A landscape with many valleys, sampled at points; each row gives a point and its height.
From any point a ball rolls to the lowest of the 2 points nearest to it. It stops when none of these is lower. Distance is the straight distance between rows; heights are no part of it.
j_71 (h 494): [-18 -18  -6  12   4   5  15  20   2  -4 -13   3 -13 -11   1  -1  22 -15
 -27 -28  13  -6  10 -15  34   9  24  24  13 -11 -11  10 -14  -8  -3  -8
 -22 -26  -6   7  -7 -11  11  25  -4  -5  -3   9  -5]
j_939 (h 484): [ 13  31  11 -48  -5 -41  10  -3  -8  -3  22  21  21  12  14   6 -27  35
  31  28  27  16  30  20 -47   3  -9 -12  -8 -10 -28   5 -12  37   5  33
   6  23  29 -15 -24  12 -11 -11 -19  23  33   6  19]
j_52 (h 344): [  9 -27   9  15  22  31  -7  18 -33  18  -7  -6 -42 -28 -16  16  16 -36
   0 -41  -3 -41 -47  10  23 -24  51  28   5  30  28  12  32 -54  -1 -11
  18  -9   0 -12  10 -42   6   0   2 -22  12  28   7]
j_434 (h 286): [ -2  -8 -20  30 -29  17  -6  22  28  20 -13  21  36   6  20  -3  30  37
 -10  18 -15  13  13 -21  -9  21 -21 -11   5  -9  -3 -37  -2  -1 -12   0
 -40 -31  32 -13  -7 -33 -36 -18 -38   8  -8  -2 -39]
j_557 (h 466): [ 14  34  10 -50  -5 -41   6 -17 -19   5  11  10   9  14  -9   4 -45  14
  20  19  31  -9   6  28 -38   0 -13 -29   2 -11 -12   8 -18  21   7  39
  24  30  -7 -13 -19  31  -4  -5   0  22  20   1  39]
j_885 (h 518): [-18 -28  -7   7   3  -5  12  14   0 -20 -13 -10  -3  -7  24 -10  17  21
 -17 -24  19   7   9  -5  32  25   5  24  17 -12   1 -23 -10   7 -10  16
  -2 -22 -13   8 -14   5   5  40  18   2 -12  -6  -6]
j_24 (h 376): [  5  18  -5 -22  -1   1  10  -5   5  -3  10  31  16  17 -23  14 -17 -20
  -4  -3 -14 -20  27 -21   2 -22  30 -12   3 -23 -29  11   1  26   7 -31
 -24  -8  29  10  -4  26   8 -13   1  15  13  -4  18]
j_263 (h 389): [ 14   3  11 -30  -6   2  13   9 -13  27 -15  12   6 -23   5  11  -1 -26
  21  -7  27 -47   1  24  -9 -31  51  20   4   5  -2  29 -10 -34  -4  11
  -2  -7  44 -38 -12 -51   9  -9 -45   3  31  23 -14]
j_80 (h 417): [ 16  18  -4 -30  27  -3  -6 -17  -7 -27  32  -8  11   9  14  -2 -19   4
  19  47  -5  51  15  24 -26  19 -43 -33  -4  19  -1  16  35  30   1  -1
 -18  37  -1  17  -2  17   4   9  14  11  -8 -11  16]
j_881 (h 220): [  2  -2 -15  -8  -6 -12  -2   9  16 -11  13   7  15  17  11 -10  21  10
   3  10  -2  14  32   2  -6  12  -1   7 -11  -7 -23   0  -8   6  -4   0
 -10 -12  25  -7 -13 -16  -2   3 -13  -3   4   1  -8]
j_89 (h 400): [  9  17 -12  -9 -11   8  14 -12  10   6   5  27  39  22  -4   5 -15   6
   5  23 -20  -3  30 -11  -4 -14 -10 -28   6 -20 -19  -3  10  29   0 -21
 -16   5  34   5  -7  18 -11 -25  -9  14  15  -8  -2]
j_113 (h 486): [ 22   5   9  45  18 -11   6   6   9 -43 -19 -48 -47 -18 -28 -16  10  -7
 -26 -15 -53  16  -8   6  37  17  33  12  14   0   7 -19  -9  11  -5 -31
   8 -19 -39  16  31  13  -8 -16  21  -9  -4  12  -9]
j_277 (h 287): [ 10 -19  15 -12  14   4   5   7 -44  28 -22 -19 -29 -46 -13  11   9 -34
   8 -29  11 -42 -50  25   8 -25  37  31 -13  16  38   3   2 -51  -4   5
  38  -1   4 -17   1 -42   1   2   3 -12  12  15 -10]
j_40 (h 244): [ -5   9  11   1 -24   8  15 -11 -25   7 -15 -16   9 -20   2 -14 -13  16
  11  15  -1  -2 -13  15   0   9 -27 -11  14  -8  26  -7  -4  -3 -20  24
  19  25   0   0   4  -3  -3 -10   5  -7  -4  -5 -11]
j_720 (h 507): [ 25  11   1  38   6 -15  -3 -10  11 -26  -4 -34 -37   5 -30 -15  -1  -2
   1 -16 -43 -23   1   8  18   3  44  -4   3 -12  11 -10 -26  11  -2 -13
  25  -8 -30  10  16  27 -12 -29  17 -21   0  -4  -7]
j_921 (h 430): [-20  -6   9   4 -18  -2 -11   0   9  -2   0  -9  18   2   6  -9  23  39
  -7  -4  -4  38 -19  -1 -11  17 -77  -3 -11  -4  17 -17  10   8 -10  25
  -8   7  -5   6   9  -7 -11  10   1 -10 -29 -18  -9]
j_568 (h 348): [ 16  -4 -28  24   5   8   6  -5  28 -13  12   8   7  31  18  -3  -1  -4
 -18  21 -22  17  37 -18   7  17   1 -25   9  -6 -22 -11  15  36   2 -21
 -21 -10  -6  18   0  26 -10   5   6   8  -9  -7 -10]
j_133 (h 237): [ -4  -4  37 -27  23 -19   0  17   1   4  -5 -16  -8 -42 -26  37   0 -46
  36 -27  17 -54   3  -4  -6 -30  99  25   4 -14 -18  20 -17 -63   1 -24
  14 -21  -6  10  -8  -9  21   3  -3  11  29  21  13]
j_361 (h 473): [ -6  -7  20  -3  18   9   3  11 -45  14 -16  -5 -37 -36 -28   4  -8 -54
 -10  -8   7 -32 -45  -2  -4 -33  37  23  -7   3  14  34  -3 -41  15 -31
  13  12 -26  -9   5  -9   6 -16  10   8  27  25  23]
j_883 (h 618): [ -8  19 -14   8 -11 -16  -8  -2  17  -2   9   6   7  34 -25  -4 -14  31
 -12 -16 -12 -22  15 -14  -7  -8  14 -13 -12 -29 -16 -20 -28  39  16 -10
  -8 -20  -5  15   1  33  -1 -22   3  -5   0 -21  25]
j_429 (h 369): [ 12 -17 -17  19   8   1   4   6  12 -22  26  -6   1  25  30  -9  21  18
 -14  42 -14  47  27  -1 -13  32 -33 -19   5   9 -17 -12  18  36  -6  -1
 -18  -6 -11  24  -3  20 -20  18   8  15 -12 -19  -9]
j_743 (h 352): [-16  -9   8  15 -35  -2  18  16 -18  30 -32   9  -1 -22  -5  -7  13   3
 -26  -3  22   6 -27  -6 -12  -4 -24  38 -26  -4  22   5 -37  -1   7  -3
 -22  -4   0 -11   2 -24  -3  -2 -24   1  -2 -12 -19]
j_626 (h 556): [  6  -1   3 -24   5 -23  18  18   3 -21   2   4  19  -7  19   1  -3  -4
  15  22  24  -4  44  13  -7  16  58   7  23 -22 -34   5 -15  -1 -13   4
   0 -10  14  12 -21   8   9  19  -3  17  24  -8  10]
j_550 (h 189): [  1  11  -6  11 -19  11 -15 -28  10  23   8  27  -6  32 -38  18 -18 -17
 -20 -14 -19   4 -28 -35 -11 -29 -45  -7 -41  10   1  13  12  20  32 -32
  -4   6 -10  16  28  34   8 -19  10   0 -20 -10  21]
j_624 (h 422): [  7  15  -1   8  -8  22   1 -18   5  -4  10  12  19  18  -9   1   3  -5
   5  13 -33   4  10   2   9 -11 -16 -32   5  -6   5   9  25  -1  -9 -18
  -1  14  25   2  11   1  -7 -25  -6 -12  -3   4  -2]
j_168 (h 463): [ 21  -2  12  21  33 -13  22   7  -9 -29 -13 -46 -34 -25  -7 -16  17 -35
 -22   3 -31   8   4  16  15  19  29  15  16 -11  -8   8 -11  -1 -10 -23
  -5 -20 -30  15   4  -1  -6   2  23  10   5  -1 -14]
j_917 (h 428): [ -9 -12   1  -1  -8  23   3  37 -14  25 -17  27  -1 -24  -7  23  -5 -24
   8 -12  27 -39  -6 -13   1 -33  68  30   1   1  -7  33 -12 -38  11 -13
 -19 -12  32 -21  -8 -32  13   0 -29  -2  36  28   7]
j_320 (h 501): [ 20  10  -3  19   6 -10 -11  -3  -1  -2  -1 -19 -27 -14 -44   6 -12 -19
   6 -16 -28 -47  -5  -2  10 -18  62   3 -27  -6   7   2 -33 -13   5 -24
  26 -10 -16  -2   9   6  -9 -36  19 -14  11   4   5]
j_405 (h 500): [ 22  17  25 -33   4 -29  17  -8 -23 -15  17 -11   3  -8  14 -13  -4  15
  30  30   4  23  14  36 -31  23  -9 -14  -1  -6 -11   9  -2  19  -9  34
  13  31   8   0 -18   6  -6  -2  -2  13  19  -1   3]
j_725 (h 335): [ 10  -4  18 -30   7   6  16  -8 -25   1 -23 -12   1 -32  16 -11   5 -19
  23   7   9  -2  -8  38   5   4  10  -9  19   1  24   4  18 -38 -25  24
  15  20  12 -17 -10 -36   6   7 -11  -2   6  12 -15]
j_30 (h 446): [ 17   2  -6   7 -19  21  -6  -5  -1   6  -1  -1   2  -5 -17  -2  -1  -5
  16   8 -31 -24  -5  13   6 -11  19  -4  -5   3  14  -3   2 -18 -12  -7
  10   3  32 -17  16 -26  -8 -30  -6 -21   2   2 -13]
j_139 (h 91): [-17   2 -31  11  -4  21 -38  -8  25  -9  11   9  24  10  14  -6   0  30
  -5   2   4  14  -4 -21  11   4 -23  -5   3  15   9 -24  13  -9   2  -2
  -6   2  -4  -1  -1 -15  -3   2  12 -23 -17   1  -1]
j_220 (h 247): [  5 -24 -25  27 -13  36 -11  17 -12  -4 -32  -9 -12 -31   3  -1  10  13
  -5 -31  -6 -12 -36   0  40  11  23  19  14  19  40 -41  12 -31  -7   6
   3 -11  -3  -1  19 -42  -1   2  19 -31 -12  21 -20]
j_326 (h 411): [-16   0  20 -42  21  -1  -8  -9 -12  -2 -12  -8 -15 -18 -19   8 -31   4
  18 -20  21 -37 -10  17   6 -18  31 -14  15  -3  11  -4   7 -42 -17  27
  46  24 -19 -11 -14   8  22  23  17  -8  12  -1  33]
j_391 (h 438): [  6  -8  -1  21  10 -18  21   1  -8 -19  -6 -30 -23  -5   7 -23  18  -7
 -30  22   0  31   6  11   6  21  -5  18  -4  -2 -11   1 -19  11   0  -7
 -21 -10 -32  10   2   4   5  18  16   8  -9 -17  -2]
j_466 (h 341): [ 17  15   6 -26  17  10  -1  -9   8  -6   7  28   5   0 -23  23  -9 -56
  24 -19 -10 -41  21 -15   8 -36  62  -4   7 -14 -32  34   7 -11   3 -39
 -15 -11  32   1  -1  12  25  -7   2   8  16  18  13]
j_192 (h 324): [ 15  -2  -4  48 -10  21 -14 -18  24  19   4  -4 -20  23 -11   4  18 -32
  -6 -22 -29 -12  -8  -7  22 -17  -3  -6 -12  19  14  14   8   0  -1 -22
  12 -10   4  -3  21  -9  -3 -18 -12 -23 -23   1 -26]
j_527 (h 435): [  1  24 -15 -34   5   4  -8 -26   1 -14  17   9  23  14  -9   6 -24  -5
  -2  22   0  27   4   1 -13  -9 -42 -19 -10   3  -7   2  20  15  12 -20
 -25  19   8  12   3  12   7  -2  10   3  -8 -10  23]
j_2 (h 413): [-13 -14  -3  30 -16   3  21  11   1  10 -18  -6  -1   0  19 -11   8   2
 -48  16   9  42  -6 -19   3  20 -36  21 -11   1  -6  -1 -19  12   8 -11
 -35 -22 -35   3   0  -1  -2  21  -2  19 -23 -23 -12]
j_632 (h 395): [  4 -17  12  17  21   9  -5   0  -5  -7 -14 -20 -44 -18  -7   1  24 -29
  -3 -53 -16 -33 -26   9  42  -7  37  19   9   8  12   7  10 -34  -7  -9
  28 -19  -4  -5   3 -18   8  13   6 -26   2  16 -11]
j_775 (h 410): [  0  -1 -14  56  -6  10   5   1  31  10  -4  25 -16  26 -17  11 -13 -27
 -51 -24 -12  15  -1 -54  19  -6   4  -4 -12   5 -10  10   4  31  35 -45
 -27 -14 -38  15  18  31  18   4   7   4 -16   3  -3]
j_551 (h 475): [ 14   2   3  17   4  12  -6  -1 -13  16  -1  -9 -19 -21 -31   7  -7 -34
  12  -3 -19 -47 -24  12   6 -29  38   4 -16   7  15  10 -10 -28  -1 -18
  32   0   8 -21  11 -22  -3 -30  -1 -19  11  14 -11]
j_955 (h 238): [  2   9  12  23  -9 -15   8 -24  17  16   7  -3  -6  45 -14   3 -12 -12
 -29   0 -15  19  -8 -24 -22  -6 -48  -6 -38  -2  -8   5   0  47  26 -28
   2  -7 -34  27  28  44   9  -8   3  13 -34 -33   7]
j_713 (h 291): [ -9  -2  13 -14 -18  22  12   3 -39  17 -29 -10   6 -45  -2  -8 -20   7
  12  -1  19  -3 -37  22  14  -1 -22   5  13   3  50   2  11 -30 -18  27
   6  34  -7 -14   4 -28   3   5  -1 -13  -3   7  -9]
j_896 (h 184): [-25  -5 -12  18 -27  13   2   9  19  46 -10  28  28  22  11   5  -7  20
   5 -11   7 -38  11 -22  -1 -20   1  -2  -9  -7   3   4 -34   7  -5  -6
  -9 -12  35 -32 -16 -11  -7 -19 -32  10   9  -5 -34]
j_929 (h 383): [ -8   6  -7  15   3  -9  12 -11  17  12   7  26 -10  43 -15   6 -16 -31
 -40 -24   3  -6   3 -43   5 -16  -1  -5 -10  -8 -27  14  -1  48  30 -43
 -26 -20 -24  26  10  48  22   4   8  17 -14 -19  21]
j_473 (h 401): [ 18   8 -12 -21  20 -16   5 -15 -12 -13  38   3  17  33  32   2 -20   4
  -4  52  18  47  14   9 -37  19 -42 -24  -8   9 -24   0  20  58  10  -6
 -34  13 -13  30  -6  37   0  17  14  31  -1 -24  19]
j_67 (h 539): [ -9 -22  -5 -18  -3 -19  12  19   4 -15  -3   3   1 -10  30  -2  21  25
  14 -12  22  -6  30   7   9  14  37  22  15 -15 -12 -20 -24 -10 -22  22
  13 -17  20   2 -31  -1   5  28   3  -2  16  -7  -6]
j_508 (h 387): [ 14 -17   1   2  20  -2  11   0  -4 -14  45  -3   8  28  39   5   9  17
  -3  56  -4  64  23   9 -37  29 -61 -40   5  12 -12   4  42  56  -6   3
 -26  25 -18  32   4  36 -22  26   7  33  -9 -21   0]
j_291 (h 516): [ 18  11  30 -32 -18 -45   4   9 -34  -7  19  -4  -5 -20  18 -10 -18  31
  63  34  21  29   2  30 -55  27 -12 -22  -8  15   9   3  -6  16  -5  62
  31  53   7 -14 -24   5  -7  -6  -1  16  26  26 -10]
j_51 (h 631): [ -4  14 -20  -2 -26 -22 -18   5  14  -4  -2   5  10  10 -22   0 -24  39
   8   7  -3 -37  13  -3 -13  -9  46   2 -18 -20 -15 -22 -49   6   4  -2
  11 -14  19  -7  -8  12  -8 -28   8 -10  21 -17  15]
j_570 (h 436): [-20 -13   5  -5  16  37  -8  20 -59  20 -15  21 -22 -28  -9   4 -12 -44
  -4  -8  31  -6 -50 -13  -5 -23  11  28   6  15  17  40  26 -38  21 -14
  -6  34 -24 -20   8  -8  18  -8   6   1  15  29  34]
j_606 (h 349): [-12  13   6 -17  26 -12  10 -14 -12  -4   9  12 -15  18 -24   9 -28 -37
 -29 -18  22 -20  -7 -21   1 -17   7   1  10 -13 -27  23  -3  24  25 -24
 -13  -7 -28  23   4  50  25  14  13  15  -3 -11  57]
j_855 (h 544): [ -5 -11  16 -24 -18 -27  10  17 -21  12  11  19  35 -13  49  -3   6  74
  53  23  23  42   5   7 -41  29 -50 -17   9   5   9 -25   6  29 -12  73
  -2  31  34 -14 -36  -3 -30   5 -21  28  25  25 -25]
j_640 (h 315): [ -2  -2   6 -41  15 -22   9   3   8   8  17  13  10   7  25   8   9  -7
  25 -14  30 -14  36  14   1 -10  18   7   8  -7 -29  21   1  -6 -13  17
  10  -2  35 -29 -26  -9  12  22 -30   7  14   8   7]
j_949 (h 386): [-20  -7  -6  12 -23  -1  18  17   6  25 -20  20  23  -5  21 -12  13  20
 -28  16  14  28   3 -13 -13  11 -33  20 -15  -9  -4  -7 -33   9   9   1
 -38 -13   3 -10 -16 -20 -11  10 -35  21  -2 -16 -26]
j_324 (h 388): [ 14 -10  20  25  26  16  19 -14  -1 -11 -12 -35 -34 -18  13 -13  24 -42
  -8 -26 -19  -8 -14  13  41   9  10   2  31   6  18  10  10 -19 -16   0
  31  -6 -19   0  10   5   1   9  16  -4 -15   7 -33]
j_403 (h 464): [-18 -19 -15   7 -21  19  14  35  -6  20 -26  22   5 -21   6   4  14  -2
 -17 -19  16 -20   0 -14  15  -7  41  34  19  -9   1  11 -17 -23   4  -1
 -31 -22  26  -8 -11 -31   4   7 -23  -1  15  12 -13]
j_492 (h 360): [ 16   2  -6  49 -10  -1  -9 -19  41  -2  15  -2 -15  41 -21   0   3 -10
 -15 -17 -44  15   7 -17  17  -1 -17 -19 -19   5   6   0   0  32  12 -29
  10 -10 -12  18  27  29   2 -15  -6 -13 -27  -7 -17]
j_230 (h 571): [  6  13  -8  -9  18 -12   4   0   3 -25   8  -5   5  -2   4   6 -10 -26
  -8  21  11   4  25  -5   6   9  45  10   5  -6 -31   8  -9   0   9 -24
 -12 -13  -7  23  -3   9  20  11  16  10   5  -1  21]
j_898 (h 285): [  2 -10   8  36 -17  25   4 -15  16  30   3  -6  -3  29   7  -4  30 -25
   0  -2 -22   6  -1  -5  11  -6 -48 -17   0  13  19  24  25   8  -8  -5
  11  -1   8   3  24  -4   3  -4 -25  -8 -33   1 -33]
j_462 (h 303): [-17 -14 -17  10  10  22  -8  13 -10  -7 -24 -16  -7 -33   5 -10  -1   2
 -18  -4  10   5 -24  -7  30   6  14  22  16  11  21 -18  10 -31  -6   6
  -5  -2 -23   6   3 -24  10  16  27 -14  -8   8  -5]
j_450 (h 452): [-14 -18   9  -4   3   9  10   5  -7 -10 -13 -25  -6 -16   6 -12  24   7
 -14 -12  -2  37 -11  16  17  19 -55   9   9   6  19  -2  20   4 -14  19
  -7   9  -7  -4   9 -16   4  24   6  -6 -32 -14 -13]
j_919 (h 226): [ 15 -11  13  -1  14  -8  13   5 -27   3 -27 -35 -33 -53  -2  -5   9 -34
   7   2  -6 -35 -26  26   7  -7  49  27 -16   3  27  -8 -22 -42  -8  -7
  30  -5  -5   0  -4 -36  -9 -10  13   5  16   9 -27]
j_385 (h 175): [ -5 -13 -26  20 -14  29 -32   1   7  -8 -14 -11  15 -18  15 -13  12  40
   5  -7  -2   4 -24   1  26  20 -17   8   6  20  39 -42  10 -18 -13  16
  -6  -3   5  -6   8 -34 -12   4  17 -32 -25   3 -29]
j_461 (h 305): [ -7 -18  -7  46 -37  12 -10  24   3  22 -26  13  -5 -14 -18  -3  18  18
 -28 -27  -6   0 -30 -25  13   2  -2  35 -28  -1  14 -19 -32  -1   6  -7
 -22 -23   6  -9   6 -33  -9  -9  -9 -17  -3  -2 -18]
j_310 (h 385): [  5  -7 -11  46  -4  10 -17 -14  45 -15  11  -2  -2  43  -1  -2  16  22
 -17  -4 -45  48  11 -11  17  19 -42 -25   4   4  13 -23  28  27   4 -15
   1 -12  -7  23  31  25 -14  -3  -8 -18 -25  -4 -18]
j_49 (h 576): [-20   9  10 -21 -15 -20  18   6   3  23  -2  23  34   7  19   3  -9  42
   8   4  33  -8  15   4 -19  -3 -27  -7   5 -31  -8  -6 -27  19  -2  34
   2  12  26 -12 -31   5 -14  -1 -35  26  26  -6  -1]
j_669 (h 416): [ 29  16 -12 -18  17 -14 -19 -25  20 -25  30   3  -2  32   0   0  -5 -27
  27  15 -16  -2  35   5   4 -10  22 -13 -17  17 -22   2   4  18  12 -26
   9 -10  26  10  -3  18   5 -12  19   5   5   7   6]
j_399 (h 336): [-32  10 -11 -14  13   0 -27  -5   5 -16   3 -16 -11   4 -27   2 -29  31
 -14 -29  17 -19 -16  -7  12  -4  -1   0  12   9  10 -18   0  -5   9  19
  25   6 -46   3  10  28   9  18  44 -17 -18 -16  48]
j_256 (h 245): [-10 -11 -13  26 -33  29   9  12  23  54 -14  24  44  23  24   8  20  15
   1  10  -6 -15  12 -23 -12 -10 -36 -15   3   0   1  -2   3   5  -5   0
 -29 -17  41 -18  -3 -36 -18 -22 -47  10  -8   1 -42]
j_223 (h 290): [-26  16  -7  14  -7  16 -35  -4   6  -6   5  -6 -11   2 -35   2 -30  27
 -25 -23  -4  -7 -41 -21  11  -5 -39   1  -5  21  27 -12   6   2  24   2
  11   9 -50  -3  29  25   5  -5  43 -25 -30 -19  35]
j_216 (h 351): [ -7  -7   1  30  22  26  12   5   3 -21 -17 -32 -38 -23  -2 -11   2 -19
 -32 -20 -16  13 -25  -6  45   6  -3  17  33  23  19  -5  17 -15  -1  -6
  15  -1 -41   3  28   2  11  12  32 -15 -18  12  -7]
j_742 (h 297): [ 14  15  30 -38  35  -5  -9  -9   0 -13  13   1  -1 -29 -25  31  -8 -64
  33 -11   0 -42   4   0  -2 -29  70  12   0  -8 -28  32   4 -49   3 -40
   4 -17   8   2  -3  -7  17  -5   0  12  24  25  24]
j_895 (h 393): [ 22   6 -29   1  19  -4 -30 -22  26 -38  19   0 -11  21 -16   7   2 -18
   2   5 -28  22  17  -3  17   0   7  -3 -15  17  -9  -7  13  -1  22 -36
  -8 -13  10  18  17   4   9  -7  23 -19  -9   8  18]
j_401 (h 560): [-20  -5  10 -10 -24 -11   4   5  -7  20  -4  17  35  -2  38   3   9  61
  36   3  24   8   1   7 -21  10 -50  -1   4 -14  18 -21 -11   7 -22  47
   9  16  44 -16 -31 -16 -23   0 -30  11  17   9 -30]
j_699 (h 165): [-24  -7 -23 -11   0   0 -19   4  23  -2  11  19  32  15  33  -3  19  38
   1   0  17  21  20 -11  -1  13 -32   2   1   0 -11 -28   6  -7  -2  11
 -20  -4  17 -10 -20 -25  -8  18  -8  -5  -1  -2  -4]
j_138 (h 314): [ -8  18  18 -26  25 -19  13 -28 -20  -2   5 -11 -19   9 -13  -9 -25 -35
 -12 -10  27 -26 -17   6  -5 -11  -7 -10  15 -17 -11  22  -5  14  12   0
  18  18 -42   3  -3  43  17  10  17  14  -1 -13  44]
j_115 (h 605): [ -8  20   4  -5  -9 -13  20  -4  -7  16  -6   5  10  19 -10 -10 -29  31
  -8   3   7 -30   4   4 -19  -7  -1 -23  12 -31  -6  -4 -33  35   4  17
  15   4  -9   6 -10  45  -8 -15   0   9  12 -20  28]
j_490 (h 591): [-24  11  11   8 -30 -21   0   1  -1  27  -5   7  20   8   2  -6  -4  53
  -3   8  10  -8 -11  -9 -29   4 -36  -4 -12 -28   4 -19 -41  31  -3  28
   5   3   2   1 -11  24 -23 -19 -13  13   6 -25   3]
j_952 (h 250): [-23 -16  -7  40 -32   6   3  25  23  38 -23  35  15  12   4  -1  13  15
 -26 -24   4 -11   0 -38  -2 -11  10  17 -27  -7   5  -6 -41   4  20 -15
 -37 -27   5 -16 -13 -20  -5  -4 -26   0   5 -11 -32]
j_741 (h 375): [-20   0   4 -11  11  -3  -2   0 -13  -6  -6  -8 -25 -18 -22  -1  -9   5
 -11 -26  12 -21 -20   4  13 -12  10   9   3  -4   5  -1 -10 -21  -3  15
  28  11 -25  -2  -2  12   9   8  22 -17  -3  -5  32]
j_681 (h 481): [-13  14 -14 -34  -6  -4 -29  13  -5 -10  12   8  11 -22 -24  14 -14  16
  -3   7  28   1  -9  -8 -10 -19  19  35 -29   3 -22  -4 -24 -22  14 -11
 -16  -7   5  -5  -4 -23  11   1   4 -17  11   5  38]
j_299 (h 240): [-18  14   0  17 -24  14 -30 -16   5  18   7  13  12  13 -24   3 -26  11
 -27   5   4  11 -41 -30 -15 -17 -62  -4 -28  13  15  -6   0  12  22 -13
  -5  12 -34   8  25  20   0 -12  11  -5 -34 -19  24]
j_545 (h 457): [ -3  30 -18 -49  -4  -8 -26 -12  -3 -15  13  18  32  -5  -8  10 -37  15
   8  24  25   2   4   3 -17 -14  -3   0 -16   2 -14 -13  -6  -2  14  -6
 -16   8  11  -1  -8   0   7  -9  17   2  10   0  33]
j_577 (h 153): [  1  -4  13  -9  12 -15   7  11 -12  -5 -20 -22 -17 -40 -15   9   9 -29
   8 -13   1 -39   1   9  12 -12  73  25  -6 -10  -2   6 -23 -45  -2 -11
  20 -14  -6   7 -11 -17   7  -2   5  -2  27  12   0]
j_333 (h 530): [ -1  14  18 -29 -19 -35  -7  11 -27  -1  21  -1  15 -15  31  -9  -3  60
  50  34  23  48  -1  22 -47  35 -53 -14 -17  11   9  -2   2  26  -9  63
  -2  42   7 -10 -17  -7  -8   3 -12  10  11  15 -11]
j_837 (h 365): [ -5  17 -16 -11  15  -1 -36 -18  15 -34  16 -14  -8   7 -27   0 -10  11
   0   7 -13  21  -5   7   5   1 -12  -2 -17  17   4 -11  11  -6  13  -6
  10   9 -13  15  20   8   4  -5  31 -28 -13 -11  31]
j_210 (h 442): [  5  16  18 -62  15 -28  -5 -25  -9  -5   3  -4   2   2 -21  17 -47   3
  25  -1  19 -31   7  28 -22 -12  30 -29  15 -12  -8   4  -1 -17  -6  34
  36  30 -18 -13 -20  31  10  10   6   6  19   1  44]
j_120 (h 396): [-18 -29   3  12  17  43  -4  34 -43  11 -19   4 -29 -36  -5   8  15 -29
 -12 -28  19  -8 -47  -8  22 -10  19  41  11  25  24  22  35 -44  10  -5
  -9  13 -15 -10  13 -36  14  17   9  -6   6  27  17]
j_222 (h 202): [ 18   4  13   9 -19   1   2  -8 -13  -2   5 -22   0  -3  10 -16  16  12
  35  38 -26  18   5  24 -13  24 -29 -23   3  -1  19   2  16   6 -28  23
  16  27  11   9  12   0 -14 -19   4  -6 -10   1 -21]
j_394 (h 474): [  6 -13 -10  -3  18  24   8   3   6  -6   6  -7  -5   8  19  -8  26 -19
 -12  10 -12  29   6  21  13  23 -42 -13  21  15   8  15  40  -9 -10   9
 -15   4  11   2   6 -23  -4  22 -15  -3 -30   2 -16]
j_136 (h 489): [ 13 -10 -16  -6  13  24  16   0  16   3  14  18  15  24  17   6  26 -19
  -7  22 -28  21  37   9  -6  15 -29 -32  26  -1 -18  15  43   4 -15   1
 -24  -9  29  -3  -1  -8 -18  10 -26  10 -17   4 -19]
j_344 (h 331): [-14  13  -5  20  -1   5 -39  -8  11 -26   4 -29 -13  -5 -26 -10  -7  44
  -6  -8 -21  17 -25   0  13   8 -31   7 -13  16  30 -32   1   0   7   7
  20   4 -35  12  32  11  -6  -8  30 -34 -28 -14  12]
j_628 (h 246): [  4  -7   0  28 -36  10  -3  -5  12  20   7  -4  17  20  23  -7  33  17
  20  21 -21  15   5  -2  -5  15 -52 -12 -13  10  18  -5  22  11 -22  18
  13   3  19   4  22 -14 -17 -12 -24 -11 -28  -3 -36]
j_946 (h 397): [ 31  -5  29 -34  29  -9   6 -16   0 -27  15  -4   2  -2  31  -8   1 -14
  55  16  -8  -1  36  37 -24  13  40 -31  26   3 -23   9  24 -12 -28  32
  32  18  20 -12 -26   4  -4  -2   0  18  41  10 -16]
j_689 (h 275): [ -5  13  13   7  13 -21  15 -18  -5   8  13 -13 -17  39  -6  -9 -14 -14
 -27   0  12  -2  -7  -2  -7  -3 -28  -8  -1 -10 -11  12  -8  44  19  -3
  14   3 -44  19   8  48   6   6   2  17 -21 -33  27]
j_177 (h 320): [  2  -5 -31  35 -14  23   1  13  30   3  -5  14  26  16  12   2  10   8
 -29  20 -22  26  22 -30   2  16 -14 -20   5  -4 -15 -19   2   6  -2 -15
 -36 -21   4   6  -1 -12 -21  -7 -12   6 -12   0 -26]
j_79 (h 272): [  4   3  -5 -29  13 -20 -15   4  14 -13  22   1  -2   7  -7  10  10   1
  20 -12   7 -11  27  10   3 -12  32  14 -12  -3 -27   9  -6 -15  -5   0
  17 -13  26 -13  -5 -11  14   4  -4 -14  11   5  21]
j_981 (h 418): [ 30   7   1 -36  21  -9   3 -21   8 -28  29  12  11  23  27   4 -16 -24
  41  31  -3  -1  46  18 -13  -3  29 -27  17   7 -33  10  21  13 -14  -2
  16   6  35  -9 -14  21   4  -4   7  24  23   8  -7]
j_85 (h 408): [-10 -15   4  35 -15   3 -18  -3  27  -6  10  -7  20  28  13   1  32  52
  -2   7 -31  54  -2 -21 -12  31 -77 -20  -6   4  18 -31  32  25  -6   9
  -6   1  -1  25  23   7 -22   3  -8  -3 -27 -16 -22]
j_564 (h 370): [ 31 -19  21 -42  28 -12  16  -1 -13 -15  -9 -14  -8 -26  40 -13  28 -17
  43   2   4   7  15  45  -9  25  30 -12  26   6  -4  -3  27 -30 -31  46
  26   4  23 -12 -26 -22   2  23  -8   8  18  13 -33]
j_151 (h 353): [  3  -7  -3 -33   7   2  23  15   1  20  -9  16  13  -2  32   8  16 -27
  14  -4  40 -22  28  14  -1 -13  29  20  29   0 -18  32   3 -29  -5  14
 -15 -15  45 -36 -21 -40  14  16 -48  16  10  22 -15]
j_774 (h 439): [-23 -10  -9  42  -5   5   4   5  13   9 -13   4  -9   9  -5  -7  -4  -3
 -52 -20  13  21 -13 -37  16  -1 -12  21  -7   7  -5  -2 -16  13  26 -21
 -24 -12 -40   6   9  15  17   6   8  -5 -19  -8   4]

For each start below, name the point where the ball stops.
j_394 | j_222
j_30 | j_577
j_51 | j_223
j_774 | j_550
j_885 | j_139
j_136 | j_577
j_883 | j_223
j_545 | j_896
j_405 | j_223
